Each row is a point on a tangle of strands that fork and nearly touch. The rows are in no order.
In the rows, 128 means zero.
Points whose rows are less than 69.6 apart are linked; no others are. Some points are linked to none.
j_669: [115  68 124 185 170 132 150  87 148 137 136 154  66 159  77 119 134 133
  92]
j_146: [134 143 143  77  69 136 213 130 111  95 144 129 146  81 121 117 157 163
 128]
j_743: [124 128 164  75  93 123 217 138 125  94 115 123 153  60 104 122 156 151
 125]
j_808: [151 179  77 130 103 166 116 102 125 119 142 126  75 171 119 110 163 174
 143]
j_456: [116 132 120 152 119 135  90 129 115 144 147 131 142 143 139 124 100 126
 130]
j_511: [121  74 145 165 216  91 128 121 162 146  99 141 108 152  98 158 126  74
 113]
j_738: [124 104 103 162  77 161 143 101 113 126 173 145 105 148 113  98 114 187
  99]
j_260: [110  56 129 196 139 137 151  87 141 140 150 155  71 147  84 107 118 149
  78]
j_288: [130 157 129 114 120 121  89 148 114 136 128 119 158 117 172 137 107  95
 153]
j_970: [128  91 121 172 206 111 108 110 155 149 109 139  87 177 100 156 129  91
 116]
j_665: [ 95  56 175 162 105 109 165 137 129 134 141 145 156  72 115 109  90 126
  86]
j_411: [156 180  82 129 126 157  88 114 130 129 130 119  87 169 135 120 153 146
 152]
j_51: [118 122 117 156 153 130  88 127 130 151 132 132 124 155 129 131 108 110
 127]
j_773: [143 117 146 108 221  83 131 144 164 141  74 120 129 119 121 169 154  83
 137]
j_88: [ 98 109 161 137  93 113 116 157 103 133 153 133 194 101 157 121  71 111
 121]
j_262: [117 131 176  76 143  97 171 153 141 109  82 110 168  65 116 146 153 113
 137]
j_343: [119 113 113 170 175 124  64 125 137 160 122 131 121 170 131 141  97  91
 126]
j_43: [163 197  87  99  91 165 138 115 119 105 144 124  84 152 133 114 178 171
 153]
j_560: [133 148  75 160  98 164  80  97 124 133 149 122 101 190 119 103 120 165
 129]
j_153: [ 97  62 135 201 128 133 109 112 132 152 158 149 119 147 109 109  77 131
  88]
j_328: [124  85 152 140 220  83 132 133 165 143  84 134 121 132 105 164 138  77
 123]
j_60: [149 159 150  69 166  96 113 167 140 126  79 101 158  88 173 159 141  83
 158]
j_866: [150 182 134  62  96 130 174 136 114  94 123 121 134  94 142 130 176 139
 155]
j_649: [127 128 110 134  77 158 154 111 107 119 169 143 116 135 118 106 130 181
 115]
j_357: [157 192 117  69  95 139 157 135 115  99 129 122 119 112 150 126 176 142
 163]
j_154: [ 98  80 133 187 110 135  95 126 117 148 163 146 146 143 128 111  69 132
 100]
j_115: [159 190 103  90  97 150 150 124 114 105 139 126 102 132 141 123 176 157
 156]
j_35: [123 118 114 149 145 140 152 104 130 130 136 145  88 146  99 122 147 148
 116]
j_917: [146 171 151  50 108 117 184 143 124  94 102 113 146  73 132 138 175 131
 153]
j_607: [128 143  94 151  67 161  75 122 103 131 167 124 150 166 146 104  91 153
 132]
j_945: [127 101 117 173 201 117  84 116 153 157 113 134 102 181 116 152 113  86
 121]
j_339: [147 158  80 148 150 153  84 106 139 138 123 122  76 188 120 126 148 139
 138]
j_85: [126 129 173  73 173  86 150 158 151 121  65 103 170  71 128 157 150  95
 144]
j_556: [116 127 114 154  83 147  88 127 104 134 164 131 152 152 143 110  86 144
 126]
j_285: [129 130 118 120  78 151 179 118 107 114 163 141 119 117 120 109 140 174
 118]
j_904: [134 132 127 103  56 149 205 119 106 103 166 140 128 100 122 109 146 182
 112]
j_438: [121 155 147 100  98 120 109 156 104 125 136 121 178 107 172 134 103 103
 149]
j_988: [135 151  75 155  70 169  68 107 113 132 158 115 126 184 138  96 105 165
 135]
j_325: [140 163 110 116 137 137 129 128 125 125 126 130 109 133 132 129 154 133
 145]
j_401: [ 92  93 166 148 125 108 123 152 117 138 137 136 180  99 138 124  79 103
 115]
j_554: [121  91  98 181  76 166 131  95 116 130 175 143  95 162 107  93 105 193
  85]
j_485: [138 154  78 150  96 170 107  97 122 125 152 128  87 181 114 101 141 177
 129]
j_18: [113 141 161  93 112 109 137 159 112 119 120 116 184  83 154 138 113 103
 140]
j_928: [119 115 181  73 122 106 207 145 143 104  89 113 163  49  94 132 153 132
 124]
j_420: [145 168 161  37 125 104 175 155 133  95  83 104 158  65 135 147 177 118
 157]
j_749: [ 89  75 153 179 117 119 108 138 118 150 155 145 163 120 132 118  69 114
 104]
j_890: [104  58 133 201 120 138 126 102 130 144 163 151 102 146 101 106  92 144
  77]
j_389: [133 147 133 121 156 110  65 160 122 150 110 115 160 121 178 151  95  74
 151]
j_712: [151 163 134  91 160 104  83 166 131 138  97 105 152 106 188 153 120  72
 160]
j_739: [160 142 133  88 206  89 116 149 159 138  75 110 121 111 151 167 158  90
 150]
j_53: [146 141  79 161 173 147  84  94 151 144 114 126  61 204 107 132 148 132
 130]
j_233: [107 132 175  87  93 104 144 164 111 111 121 118 207  73 156 134 100 102
 135]
j_190: [122  85 122 170 196 123 137  98 153 137 120 145  75 170  83 141 144 113
 108]
j_231: [141 150 165  63 164  91 131 164 144 117  72  99 169  72 155 159 147  90
 153]

A fork is a point with three links, a tip a point with one. Leave the first point through the second and follow the links. Name the first fork or tip that comes.
j_357; j_866 | j_420
j_743; j_146 | j_554
j_890; j_260 | j_970
j_420; j_917 | j_808
j_970; j_511 | j_739
j_231; j_60 | j_233
